Each row is a point on a tangle of strands that fork, close into loops and nearly touch. The rows are in no order.
In the rows, zero is written as 100.
Points whose rows are less than 76.7 apart are linked; no others are. Some points are linked to none.
q_363: [125  66  88  91  76 133  91 115  95 109  69 122 109 100 102  97 107 143
  65  69 112  98  89 109  91 138]
q_444: [128 106  98  91 101 105  90 105 105 109 115 106  90 111 113 108 109  94
  29  98 128 108 117 128 117  59]
q_625: [106 121 136  63  75  85 114 135 110 116  93 108  83 132  63  63  96  95
 112 132 102 129 106 120 145  75]
q_209: [110 142  53  75 101 101 103 131 117  82 133 114  81 132  78 123 135  98
 102 101  88 111  97 106 100  80]
q_189: [ 99  94 100 107 128 117  97  87 120 110 122 109 100  86 112 105 102  93
 133 111  78  88  92  81  71 121]
q_604: [155 118  32  59  89 130  88 103 112 100 105 119 107 125 108 123  98 116
 111  90 117 103  63 118  91  86]
q_947: [105 101  63 113 112 120 109  75 106 115 111 105 117 106 139 125  99 114
 111  60 100 107  75 100  74 132]
q_943: [ 70 115 160  94 116  61 102 129 101  95 119  99  87  81  93  88 109  97
  98 149  86  88  95  92 104  86]
q_415: [124 109  85  88 111 115  95 112 122 109 134 116 106 100 113 122 134 116
  82 112 108  95  78 102  88  83]
q_739: [108 130  57  83 109 132 117  81 112 111 107 101  84 134 116 123  67  78
 129  79  74 124 113 106  79 141]
q_405: [110 105  55  62  97 121  84 105 115  69  78 101 102 105  73 112  79  87
 159 119  77 100 118  85  81 129]
q_474: [124  75 135 116  95 112  90  92  82 116  91  94  97 100 118  75  72 113
  39 102 122  93 107 136 121  98]
q_79: [ 87 112  91 109 114  99 109 112 111  97 138 110 102 103  81 110 131 106
 151 101  83  84  54  73  79 112]
q_520: [ 81  84 166 138  90  99 114  97  69 127  77  99  98 115 107  53  83 121
 117  76 105  93  66 119 130 101]
q_115: [141  58 107  77 101 111  71  72 118 116  90  90 137  72 116  99  80  84
  75 125 134 110 116 116 109  56]
q_714: [114  98  59 101  65  97 128  85  97 103  80 108 124 120 108 105  94 129
 137  63 123 126  71 103 113  95]
q_994: [124  94 113  65 135 100  91  75 127 135 112  77 101 102  96  84  42  46
 101 140  87 118 135 127 114  82]
q_658: [104 100 126 105 110  74  89  97 109  87 127  90 109  77 117 112 115  87
  73 130 119  95 113 105 108  50]
q_212: [152 122  48  32 116 141  68 111 128  99 107 112  97 117  89 108  76  91
 122 133  85 102  93 121  82 106]
q_190: [109 108 114 130 147  93  99  59 103 117 149  62  73 101 120  87  45  57
  81 127  81 105 120 125 105  91]
q_777: [ 61 128 114 119 129  84 106 112  83  96 115  80  54 107  76  94 109  77
  71  91  57  79 123  96  94 150]
q_790: [ 63 128 169 141 140  78 108 115  70 116 117  73  47  99  96  73  80  95
  82 130  69  76  79  98 113 115]
q_727: [ 96  87  73 103  90 121 106  82  94  99  63 103 112 104 115 115  68  98
 110  58  94 111 115  94  80 158]
q_840: [103 139  69  64  86  83 113 129 123  73 119 109  95 133  56  98 118  91
 157 127  90 118  92  99 124  66]
q_858: [117 116 103  95  97  98 114 103 113 120 131 107  97 117 112 104 121  99
  76 101 115 111  95 119 116  64]
q_805: [ 98 102  80  88  95 113 110  94 113  99  92 101  97 114  86  98  76  86
 158 106  79 109 115  86  93 126]
q_703: [ 54 129  91 131  84  69 139  90  84  86 111  76  93 121  92 113 116  76
 153  55  81 111 107  83 104 113]
q_968: [ 63  99 168 136 127  77  93 116  69  99  97  79  70  72  92  79  90  98
  78 125  81  63  86  84  97 120]
q_201: [ 91 108  94  86  92  89 100 140 102  71 122 115 105 108  47 104 142 115
 143 108  91  71  42  74  89 112]
q_795: [ 99 140 115  87 151  84 112  99 132 127 167 101  86 103 115 105 110  77
  84 142  82 107  90 110 102  79]
q_574: [106  96  70  96  71 108 127  68  90 111  55 100 109 120 117  97  54 106
  98  60 115 135 122 118 118 118]
q_360: [147 114  74  28 112 122  77 126 138  98 114 121 102 115  69  95  85  97
 122 153  97 107  76 116 110  86]
q_645: [ 81  74 124 144 130 106  84  75  89 100  95  90  91  73 113  90  61  74
 108 102  79  71 126  85  77 141]
q_522: [ 86 135  72  83  98  97 118 108 105  91 112 101  71 137  81 109 103  75
 108  94  67 118 139 107 104 106]
q_578: [ 90  92 103 109  62  92 131  88  87 106  62  93 111 116  94  76  82 112
 148  75 113 120 105 101 127  98]
q_475: [ 80 101 106  87 113  88  74 134  98  68  94  98  86  71  74 115 139  97
  43 112  81  79 135  87  84 122]
q_313: [114 104 108  54 130 104  79 108 132 103 112 107  87  84  96  97  81  78
  81 153  74 111 133 113  96 100]
q_146: [ 92  99 121 110 109 109 113 100 102 121 112 108  89 106  96  86 100  99
 112  97  81  91  96  96  95 127]
q_123: [117 120  71  69 128 113  85  87 115 107 118  98  77 112 111 117  90  59
  65 115  80 115 144 127  94  80]
q_748: [ 71 105  74 129 118 104 106  83  91 100 114  87  97  94 116 129 129  95
  82  47  92  87  88  78  68 153]
q_747: [108  88 114 125 123  98 112  61 106 127 137  88 122  96 141  95  94  92
 105  95 113 102  82 115 108  75]
q_463: [104  92 121 135  69  89  89 110  56  76  67  68  63 114  87  78  75 102
  40  88 111 102 138 131 134  84]
q_262: [ 75  65 107 160 100  82 108  53  72  87  86  84 136  81 140  94  78  98
 129  66 115  99  97  98  98 106]
q_996: [ 66  99 132 154 129  84 114  78  94 111 138  95 114  75 121  99 122  92
 133  95  89  72  66  71  84  94]
q_441: [116 137  25  71  79 107 121  90 107  88  94  99 101 138  93 127  81  98
 150  81 106 125  92 100 104  89]
q_366: [ 97  93 135 116 124  90  82 108  91  92 108  90  89  67 112 100 103 107
  35 137  99  70 111  97  94 106]
q_862: [147 105  30  67  69 116  83 112 101  82  80 121 109 117 100 129 114 125
  91  73 134 108  80 104  97  70]
q_90: [105  66  88  93  96 131  80  92 104  95  63 105 107  83 101 106  75  98
 115  94  89  93 128  84  70 154]
q_888: [112 128  47  77  73 112 114 105  94 104  84 114  72 147  97 120  97 100
  63  58 108 131 130 116 110  90]
q_609: [ 85 128  64  99  84  83 113 109  92  80 105  96  82 127  91 128 129  83
  86  70  90 111 136 101 100  86]
q_29: [100  68 145  96  85  80  78 102  92  75  69  86 102  70  88  78  77  93
  87 143 102  90 145  99 117  83]
q_226: [137  93  75  35  84 130  74 135 122  84  65 120  91 108  58  89  85 110
  98 137  91 109 124 112 104 111]
q_848: [ 89 114 135 110 115 106 103 134  87 129 111 113  89  97  94  93 155 138
  38 104 104  69  54  84  94 131]
q_281: [ 97 135  52  71 117 100  83 138 120  62 129 112  91 109  66 132 147 103
 103 110  73  86  84  92  80 106]
q_689: [ 51 114 115 143 106  73 110  94  72  87 114  72  88  96  91 106 140  86
 100  59  88  78  91  82  94 123]
q_934: [110  71 112 102  45  88 105 106  89  93  55 101 134  91  90  80 117 132
 129  92 145 111  93  97 134  58]
q_960: [107 109  42 112 116 120  95  71 108  92 115  98 131  89 148 150 106 106
 139  61 101 101  61  83  52 123]
q_426: [114 122  68 110 128 104 108  74 123 115 160  98 114  97 141 135 138  96
 113  97 101 101  70  99  79  69]
q_527: [116 107  85  62  86 108 122  83 109 139  76  83  92 132  71  74  50  66
 110 107 115 141 141 129 140  75]
q_179: [ 75 117 155 103 100  52 113 106 111  91 131  91 115  83  98  95 119  85
 147 145 101 102  83  86 116  43]
q_457: [ 70  71 162 144 124 102  93  97  86 118  86 111  98  61  97  69  79  93
 112 112  85  63  78  76  81 129]
q_881: [120  95  87  97 107  98 104  68 120 114 129  91 125  95 126 115 106  83
 121 103 116 115  92 106 104  55]
q_24: [113  78 102  97  75  99  86 105  95  82  79 102 104  90 100 103 111 105
  66  98 119  96 135 103 110  78]
q_789: [ 63 133 121 130  84  70 143  93  84 107 118  79  87 133  97  88 110  84
 160  76  85 113  95 102 126  83]
q_70: [ 98  93 106 136 137 105 103  75 101 119 142 102 127  72 145 116 140 115
  81 100 109  73  63  86  80  89]
q_992: [137 124  34  59 101 116  89  77 111 127 102 101 104 126 108 128  85  74
  83  76 132 148 112 119 104  40]
q_761: [116  59 127  78  50 116  94 124  98 100  48 115 118  95  64  63  90 136
 126 116 118  99  95  93 117 107]
q_198: [ 88 115  71  89  79 117 127  97 102  97  63  99  89 129  74 100  51  81
 162  88  84 124 129  84 103 156]
q_300: [ 96  69  78 129  96 102 110  76  87 105  61 120 144  94 137 108  88 134
 103  38 121 118  61 103  76 150]
q_595: [111 119  75  50  75  91  89 140 120  62  75 114  98 111  48  89 106  96
 125 137 110 122 128  96 132  62]
q_129: [105 102 151  87 102 114 113 135 109 138 104 129  77 111  77  65  96 125
  98 123  83  94  72 102 102 128]
q_696: [116  91  65  92  67 103 130  68 101 117  49 107 130 117 112  89  59 131
 130  65 136 144  88 114 122 103]
q_868: [ 88  90 108 175 115  91  95  59  65  78 117  46  87  94 127  90  57  83
  84  95  92 101 120 115 102  96]
q_404: [113 140  38  91  99 106 112 113 108  97 130 113  82 137 106 143 140 104
  79  64 101 113  91 109  89  81]
q_280: [ 85  98  83 107 113  93  93  63 105  75 100  76  99  84 116 118  83  59
 131 106  75  96 154  87  84 102]
q_437: [119  66  80  72  53 123  97 111  95  90  36 108 111 102  70  82  79 129
 126  99 115 106 113  88 105 128]
q_57: [111 116  79  59  91 129 116 111 112 116  84 110  66 148  74  83  63  89
 114 106  71 122 136 114 105 145]
q_690: [111 101  63 103 128 128  82  71 119  99 119  98 118  81 136 134 101  90
 143  93  88  94  91  81  53 121]
q_524: [119 101  96  54  97 105  65 134 119  76  81 122  89  88  83 105 106  96
  47 135 102 111 147 109 106  79]
q_10: [128 116 103  67 111 114 108 109 128 134 131 112  88 127  91  90  96  92
  87 119  97 122  92 125 116  88]
q_606: [ 79 127 140  90  96  60  97 144 116  86 128 110 104  88  98 107 149 116
  83 136 116  96  80  89 104  54]
q_692: [107  81  90 110 113  98  90  45 102  91  97  68 116  79 127 104  62  60
 121 111 100 101 145 100  98  81]
q_141: [ 86  66 159 102 116 103  84 113 104 106  86 118 104  54  88  79  90 108
  97 139  87  71  90  71  74 126]
q_56: [100 134  72  72 102  86  83 142 124  59 120 119  92 106  77 124 144  92
  84 119  94 114 117  96 104  58]
q_797: [ 92 100  91 146 121 111 113  76  71 115 112  85  88 115 137 100  87 108
  46  58 100  90  98 124  95 136]
q_765: [116 119  86  93  85 103 109 111  90 113 106 112  72 138 101 106 107  97
  37  71 114 119 124 128 123  74]
q_114: [129  77 101  78  95 120 110  72 104 145  77  86 105 120 100  67  36  78
  88  98 118 129 127 139 136  95]
q_563: [ 86 106 121 147 126 102 109  85  76 112 117  78  74 107 116  85  80  95
  69  90  84  78 108 111 102 127]
q_649: [123 104  98  56  81 103 105 111 118 120  81 104  94 125  62  76  77  85
 103 124 117 135 127 119 137  69]
q_18: [109  64  92  92  66 128  95 122  88 103  60 121 111 105  73  87  97 142
 103  63 110  94  62  92  85 163]
q_82: [121 101  85  73 122 101  82  67 105 111  95  66  88 106  95  96  40  40
  74 126  93 123 164 130 117  73]
q_799: [106  52 103 126 122 135  83  77 100 121  92 122 132  66 137  95 100 127
  93  83 112  81  69  89  64 133]
q_760: [129  71 107  53  85 101  73 104 129  93  74 101 125  76  76  89  84  91
 116 155 122 117 124 100 114  62]
q_802: [118 123  95  91 147 105 100  82 119 126 148  93  79 108 122 108  95  72
  58 119  88 103 111 125  98  88]
q_7: [119 127  62  77 102 132 121 107 111 125 118 115  72 146 102 107  87 102
  99  80  79 116  99 119  92 138]
q_462: [103  93  70  96  54  96 122 107  89  89  70 108 120 118  73  93  95 130
 162  72 116 105  64  85 111 115]
q_930: [ 89 138 106  93 114  96 116 140 111 107 137 116  76 119  79 105 143 113
  89 113  78  96  80  99  97 112]
q_39: [133 133  73  54 115 133 109 120 130 131 131 124  68 148  82  91  89 101
 100 117  76 118  88 128 104 119]
q_738: [ 87 108 160 144  91  74  96 106  68  93 101  57  70 109  99  78  81 106
  76 111 109  95  93 128 135  69]
q_186: [ 67  67 106 158 118 103 103  65  84 106  85 107 132  79 135  97  82  96
 129  59 109  92  75  84  72 143]
q_564: [124  71 126 108 113  84  74  74 110  99 118  74 128  66 126 102  83  81
  64 134 133  97 109 115 110  46]
q_769: [ 80 112  81 126 114 114 111  95  78 112 105  91  78 112 112 113 113 101
  44  43  90  88 104 103  83 162]
q_451: [ 79 111 145 136 136  81 111  89  93 116 142  91  92  86 120  93 109  97
  96 124  89  75  79  88  99  95]
q_913: [ 73 101 100 106 146  86  80  98 116  78 127  95 105  52 100 127 132  80
 118 130  68  75 106  59  59 113]
q_573: [ 93 112  69  77 111 106  74 132 112  67 102 106  88  91  72 128 143  97
  77 107  74  92 119  87  72 124]
q_874: [ 88 140 119  66  86  75 104 145 111  86 102 110  75 121  65  83 112  89
  91 129  84 123 128 114 134  72]
q_786: [123  73  93  78 123 124  65  78 125  96  95  99 116  63 122 110  93  87
 108 132  92  91 127  94  71 102]
q_74: [ 75 130 152 129 100  75 139  93  90 128 135  87  90 129 108  78 114  96
 140  89  93 103  67 113 134  65]
q_446: [ 86 120  65 115  65  67 131  97  95  76 105  89 115 114  95 125 137 102
 154  65 113 117  92  83 111  59]
q_260: [ 95  69 122 123 134 130  83  94 103 129 101 123 111  65 111  92 105 115
  82 104  96  65  70  73  64 147]
q_197: [101  73 132  95  66  98 107  96  95 103  65  98 112  96  83  65  83 107
 139 116 110 106 114  96 123  90]
q_526: [ 93  73 131 137 132  86  80  63  95  85 110  70  93  62 117  90  52  68
 106 134  84  80 132  91  91 102]
q_365: [ 72  75 128 136  86  92 104  88  73  94  67  82  99  92  97  76  71  93
 123  76  93  90 120  93 107 128]
q_770: [ 71  75 109 173 101  81  96  64  56  69  85  57 108  83 123  95  73  92
  98  69 103  89 114 101  99 112]
q_634: [149  96  53  45  78 140  83 115 114  98  68 118  96 123  81 104  77 115
 100 108 105 108 104 114  97 114]
q_153: [107  83 144  56 115  96  82 133 137 104 116 129 116  63  96  88  94 118
 102 177 104  95  68  83  82  95]
q_147: [ 58 111 129 103 135  72  96 119 104  87 119  99  87  65  79 101 130  85
 110 127  65  79  98  64  78 123]
q_304: [ 81  94 154 120  99 105 107 125  79 122  94 107  97  92  89  82 130 129
  74  87 103  74  61  92  99 125]
q_142: [105  93  63 105  82 102 100  75  87  90  80  95 108 100 127 127  97  99
  81  61 112 113 130 106  98  86]
q_99: [ 94 128  56  65  83 116 119 102 101  93  73 101  70 142  73 106  70  76
 114  92  79 133 156 106 107 120]
q_448: [107  70 135 101  64  85  97 101 105  94  89 104 142  74  96  86 121 117
 137 123 133 103  79  86 118  47]
q_877: [ 96 121 112 103 149  79  98  87 123 107 164  92 106  73 135 123 123  81
  79 145  97  88  92  95  91  68]
q_875: [ 72  84  83 128 110 106  94  83  96  94 104  99 121  77 107 121 133 106
 111  55 105  84  62  64  62 145]
q_923: [105 114 104  43 126  90  69 131 127  84 103 111  78  84  91  97  80  76
  39 156  81 117 150 121 113  82]
q_298: [102 123  45  88  88 117 120  72  97  95  71  98 104 120 120 138  63  93
 116  60  92 133 120  98  87 132]
q_503: [ 61  99 119 157 115  76 109  84  81  92 124  80 114  77 117 113 148 101
 104  70 102  73  71  76  88  94]
q_216: [121  93  71  71  91 117  76 115 115  78  89 109 103  93  89 119 117 107
  93 110  93  99 118  93  81 104]
q_932: [119  89 116  76  78  88  78 122  99  81  72 105  92  98  82  90 100  92
  50 121 127 108 149 113 129  60]
q_764: [ 99  58 147 113  81 122  99 114  83 126  65 121 113  93  92  60  96 135
  99  88 107  88  75  97 102 132]
q_989: [135  67  90  90  82 111  85  86 107 105  85 106 127  83 121 103 103 110
  76  95 135 107 105 110 109  65]
q_822: [ 77 101  84 135  91  87 133  71  90 105  98  99 124 114 130 108  88 103
 140  46 103 118  79  97  98 121]
q_176: [ 96  79 172 109  70  87 107 111  91 113  84 106 124  90 100  67 113 129
 122 110 125  96  62 101 125  63]
q_6: [ 98  46  84  98  67 119  79 105  88  83  46 110 127  77  83 100 100 129
 111  65 117  94  83  73  77 155]
q_333: [100  99 152 124  72  74  87 114  68  80  71  62  71 108  83  72  71  98
  69 121 114 106 128 127 145  62]
q_684: [112 117  60  94  77 114 125  95  86 121  82 112  81 146 116 113  86 116
  52  38 105 128 110 127 107 121]
q_863: [110  65 143 125 128 120  90  74  99 130 108 106 104  78 127  72  63 101
  86 114  99  79  96 105  95 122]
q_952: [129  76  85  81  83 123  95  74  91 117  62  93  94 113 110  85  45  91
  57  88 115 120 146 132 119 108]
q_569: [102 119 118 100 106 114 114 137 106 128 129 123  89 115  86  96 142 137
  81 105  95  86  49  95  95 120]
q_767: [ 89  91 150  91 109 116  99 133 106 130  83 128  70  99  65  62  81 107
 106 119  67  86  96  91  93 159]
q_423: [136  80 106 105 100 102  85  82  89 113 102  82 103 103 115  92  68  85
  33 100 134 108 118 135 126  58]
q_91: [ 84 106 111 119  69  70 125  98  97  91 110  92 124 104  94  96 131 104
 161  92 112 110  77  87 122  52]
q_866: [136  98  68  80  90 112  86 117 120  84 121 117 122 100  98 125 130 122
 116 111 115  84  57  97  89  77]
q_424: [ 89  62 144 145 146 121  86  79  99 133 100 121 107  55 126  76  73  97
  92 120  93  58  74  75  74 131]
q_726: [ 80  85 155 110 102  82  81 125  76  86  80  89  82  70  83  85 103 109
  53 121  90  68 113  94  99 124]
q_854: [118  96  86 118 128 121 107  76 117 134 147 111 127  92 150 115 126 119
 100  89 113  96  51 102  83  90]
q_607: [ 84 134 107  88 124  90 112 120 114 103 130 106  69 118  79  97 113  86
 110 117  58 104 117 101  99 117]
q_892: [ 99 127  45 100  89  91 111  67  93  92 104  93  92 123 127 138  94  76
  83  59 107 128 135 109 103  60]
q_241: [ 71 105  98 121 117  82  81 108  78  70 103  75  75  76  87 118 139  88
  34  88  86  67 129  85  84 132]
q_539: [116 101  43  76  74 106 110  97 105  74  82 103 125 113  86 114  82 116
 177  89 112  89  67  87 100 111]
q_656: [ 49 100 156 143 130  84 104 101  90 110 106 104  88  67  87  77 108  80
 132 106  74  64  67  59  79 122]
q_127: [115  98 106  63 125  98  88  89 136 113 117  98 100  90  92  91  73  65
 130 152  82 117 121 104 104  87]
q_661: [106  66  81  85  70 123  82 102  91  84  44 102 101  90  90 104  86 107
  80  81  97  98 146  92  86 140]
q_791: [102  69  91 130  95 108  99  91  89 104 101 114 141  78 133 112 146 146
  76  60 128  88  55  94  81 105]
q_158: [128 137  32  68  98 114  94  94 114  99 118 109  91 133 110 136 112  86
  95  82 112 131 101 113  94  53]
q_58: [ 76  96  87 106 130  87  77  84 106  60 108  80  99  64 106 128 115  65
 110 112  70  82 149  74  69 110]
q_111: [ 93  92  96 136 113  96  92  90  84  91 117  89 108  76 128 123 141 111
  46  79 111  69 100  94  85  96]
q_249: [103  86 139  86 131 115  90 125 123 123 112 133 100  70  93  85  94 117
 105 152  85  79  62  72  71 124]
q_337: [121 123  37  64  65 118 121 104 102  97  73 111  92 143  83 113  70 115
 126  76 104 123  95 106 106 121]
q_853: [ 81  63 155 133  77  96 104 102  78 110  76 111 136  81 108  70 126 136
 120  81 124  90  46  97 107  83]
q_533: [ 63 146 166  99 140  68 119 139  89 125 130  95  53 101  99  75  94  98
  79 151  72  87  79 105 114 110]
q_152: [117 133  21  73  82  93 106  85 113  71 108  95 114 119  95 138 109  88
 155  95 121 122  93  93 103  44]
q_928: [ 99  83  85 112  95 112  93 106  93  98 101 106 111  85 108 122 143 127
  66  67 108  84  88  90  79 121]
q_586: [ 96  77 171 131  97  99  99  98  72 115  85  89  93  93 105  57  71 114
  88 112 103  81  91 116 121 102]
q_605: [106  68 123  98 112 102  76  89 112  91 102 104 122  57 114 105 105 102
  97 133 102  81 111  82  81  90]
q_979: [ 52 128 160  77 139  67 106 152 102 111 119 112  71  74  97  78  99 104
  82 166  77  89  78  85  97 115]
q_222: [ 76  54  97 142 113 113  87  74  89  99  86 108 141  57 125 106 114 115
 106  58 115  81  65  73  61 140]
q_456: [115 142  36  56  85 103 117 106 117  89 104 103  87 148  62 103  91  84
 148 108 104 128 106 110 124  66]
q_707: [110  76 103 120  85 108 106  84  78 113  84  98 109 106 127  86  86 117
  66  67 119 103 103 127 114 106]
q_48: [ 92  88  73 123  85  88 124  59  88  98  61 103 140 102 139 110  69 119
 126  47 120 131  88 104  97 124]
q_200: [132  91  64  54  80 138  92  87 107 114  59 107  94 117  94  97  60  98
  90  95 106 129 135 115 103 112]
q_560: [116 109  75 115  80  92 102  89  69  99  90  98  79 134 116 104  87  95
  29  54 133 121 130 131 129  60]
q_55: [ 69 130  93 112 108  86 106 120  81  87 110  85  62 113  79 113 141  89
  47  68  79  85 124  99  96 132]
q_860: [101  87  87 118  88  98 112  63  87 104  88  84 106 106 127  97  69  88
 100  77 106 112 127 114 112  97]
q_174: [ 95  74 127 136  86  79 102  77  91  88 114  92 143  72 131 105 131 112
 115  93 133  88  80  93 110  46]
q_587: [ 97  63 113 131  75  94 109  97  78 109  83 115 142  88 119  89 133 150
 104  59 135 103  48 104 104  90]
q_519: [ 76  88 143 130  66  85 124  97  63 107  59  83  99 119  96  62  85 113
 132  69 108 103  96 114 139  97]
q_652: [ 99 106  81  91  60  90 115 136  89  77  98 110 106 124  52 102 127 125
 151  80 107  85  50  84 109 107]
q_393: [122 118  48  80 104  97  94  76 128  91 131  91 120 106 116 136 120  75
 140 105 116 122  91 101  93  37]
q_15: [ 95  96 100 120  90  70  99  83 103  78 120  84 122  81 121 119 130  87
 102 101 127 101 111  96 114  30]
q_395: [ 98  86 142 111 127  84  85  91 110 100 127  95 114  54 128 103 105 105
  70 149 112  73  92  89  90  79]
q_431: [120 106  87  82 136 105  68  85 110  90 115  93  84  84 121 123  93  71
  34 125  93  98 147 120  88  76]
q_954: [ 92  80 155 110 106 127 101 126  96 138  86 129  98  91  83  65 105 133
  93 104  93  77  52  86  87 140]
q_708: [ 78 137 147 136 125  77 120 112  84 122 141  88  82 109 115  95 132 111
  66 106  97  78  67 103 117  87]
q_648: [ 61 145 117 103  94  63 110 146  92  77 112  92  69 117  65 106 158  95
  81  90  81  98 108  98 113  95]
q_294: [108 103  58  91  96 109  97 103 109  78 113 106 116 107  88 123 109 107
 161  95  93  83  63  79  79 116]
q_110: [ 94  82 128 119 101  81  90  84  86  81  95  74  93  82  99  88  76  81
  98 120  91  87 136 101 111  91]
q_821: [117  74  77  97  61  95 101  86  98  88  70  98 132  88 104 103 107 115
 116  87 140 115 110  97 117  59]
q_917: [ 84 116 130 108  84  70 112 121 108  88 124 100 111  97  91 104 146 106
 127 117 109  99  78  89 112  53]
q_240: [117  80 124  64  87  96  81 125 127  87  96 118 119  79  78  90 104 113
 117 160 104 100  93  91 102  80]
q_479: [ 94 122  47 102  68  80 119  91  94  76  95  96 102 118 103 135 121  94
 117  62 113 123 122  91 107  60]
q_916: [ 87 119 144 126  93  77 119 101  83 109 118  80  84 120 105  81 103  97
  97  95 104 100  94 123 134  70]
q_988: [104  79 117 109  72  98  89 111  70  84  62  91  83 100  87  87  93 108
  47  89 104  87 140 116 115 113]
q_945: [142 116  59  57 129 144  67  94 129 109 120 107  99  92 119 124  97  90
 100 124  86 104 101 113  60 105]
q_138: [105 100 112  72 106 123 101 124 111 122  90 122  67 122  74  75  72  99
  97 116  61 103 124 107  95 157]
q_733: [ 65 144 136 122 111  78 122 133  81 111 124  88  61 123  86  95 145 106
  65  89  83  82  88 107 117 107]
q_43: [119  99 103  73  98  96  80 130 132  78 131 122 128  81  93 119 138 125
 109 149 119  85  52  84  85  65]
q_66: [ 68  82 114 146 110 106 106  79  77 104  83  92  95  97 112  87  63  82
 111  63  88  88 112  91  89 165]
q_796: [135 108  52  74  91 131 101  76 102 129  88 113  95 128 135 116  73 104
  58  62 111 132 108 132  96 104]
q_632: [ 90 116 110  76 108  78  81 145 128  70 129 119 114  70  90 120 148 119
  87 152 102  90  81  79  86  75]
q_340: [ 90  82 134 142  75  95 105  92  51  97  53  68  76 121  98  56  46 106
  91  77 100 104 122 127 134 122]
q_973: [121 106  45  80  64 113 105 117  96  84  77 112  95 123  84 122 112 121
  99  67 109 109  97 100  97 106]
q_552: [103 109  97 119 134  95  92  85 108 102 143  90 108  74 137 132 140 101
  55 116 107  74  95  94  86  77]
q_594: [ 84 102 116 115  89 104 115 104  78 107  84  91  70 122  86  82  79  95
  86  75  78  93 131 111 106 146]
q_545: [100  51  98  96  71 114  70 114  85  76  52 101 116  70  81 107 121 119
  68  76 112  84 117  80  80 136]
q_361: [ 99 118  93  74  71  76  99 135 116  63  99 108 111 107  55  96 129 100
 143 135 105 110 103  87 122  56]
q_266: [ 65 101 155 120 102  64 114  97  98  93 114  93 108  80  88  84 111  83
 173 124  84  89  86  71 104  70]
q_602: [ 52 114 141 122 129  68 110 104 102  92 124  98  87  78  79  92 110  69
 155 121  61  81  94  66  86 104]
q_589: [118  81  60  63  80 116  76 105 114  66  62 100 114  88  77 110  96  98
 130 122 101 105 134  84  87  99]
q_755: [ 60 119  97 141 101  85 137  83  92 110 119  94 104 116 106 107 104  88
 157  52  86 107  74  81  90 128]
q_734: [ 93  80 109 131  99 112 123  87  84 135  88 121 117 119 127  76  88 130
 108  53 111 109  57 117  99 138]
q_236: [134 118  70  31  92 112  77 143 130  76  89 126  97 119  52  92  94 103
 106 145 103 120 108 111 123  80]

A piece is two or more points that can be reached from each other along the links. Count, over all rows, the pieces, the separate loops (a circle has one, a figure eight two, a Y none), the forks (points with three links) and the tips (points with one).
pieces | 8
loops | 3
forks | 22
tips | 32

A tip is a point with one link. Name the tips that can be reached along the links from each point below, in the order of the rows.
q_881 | q_604, q_747, q_874, q_945
q_520 | q_437, q_586
q_110 | q_29, q_365
q_189 | q_947, q_146
q_996 | q_689, q_648
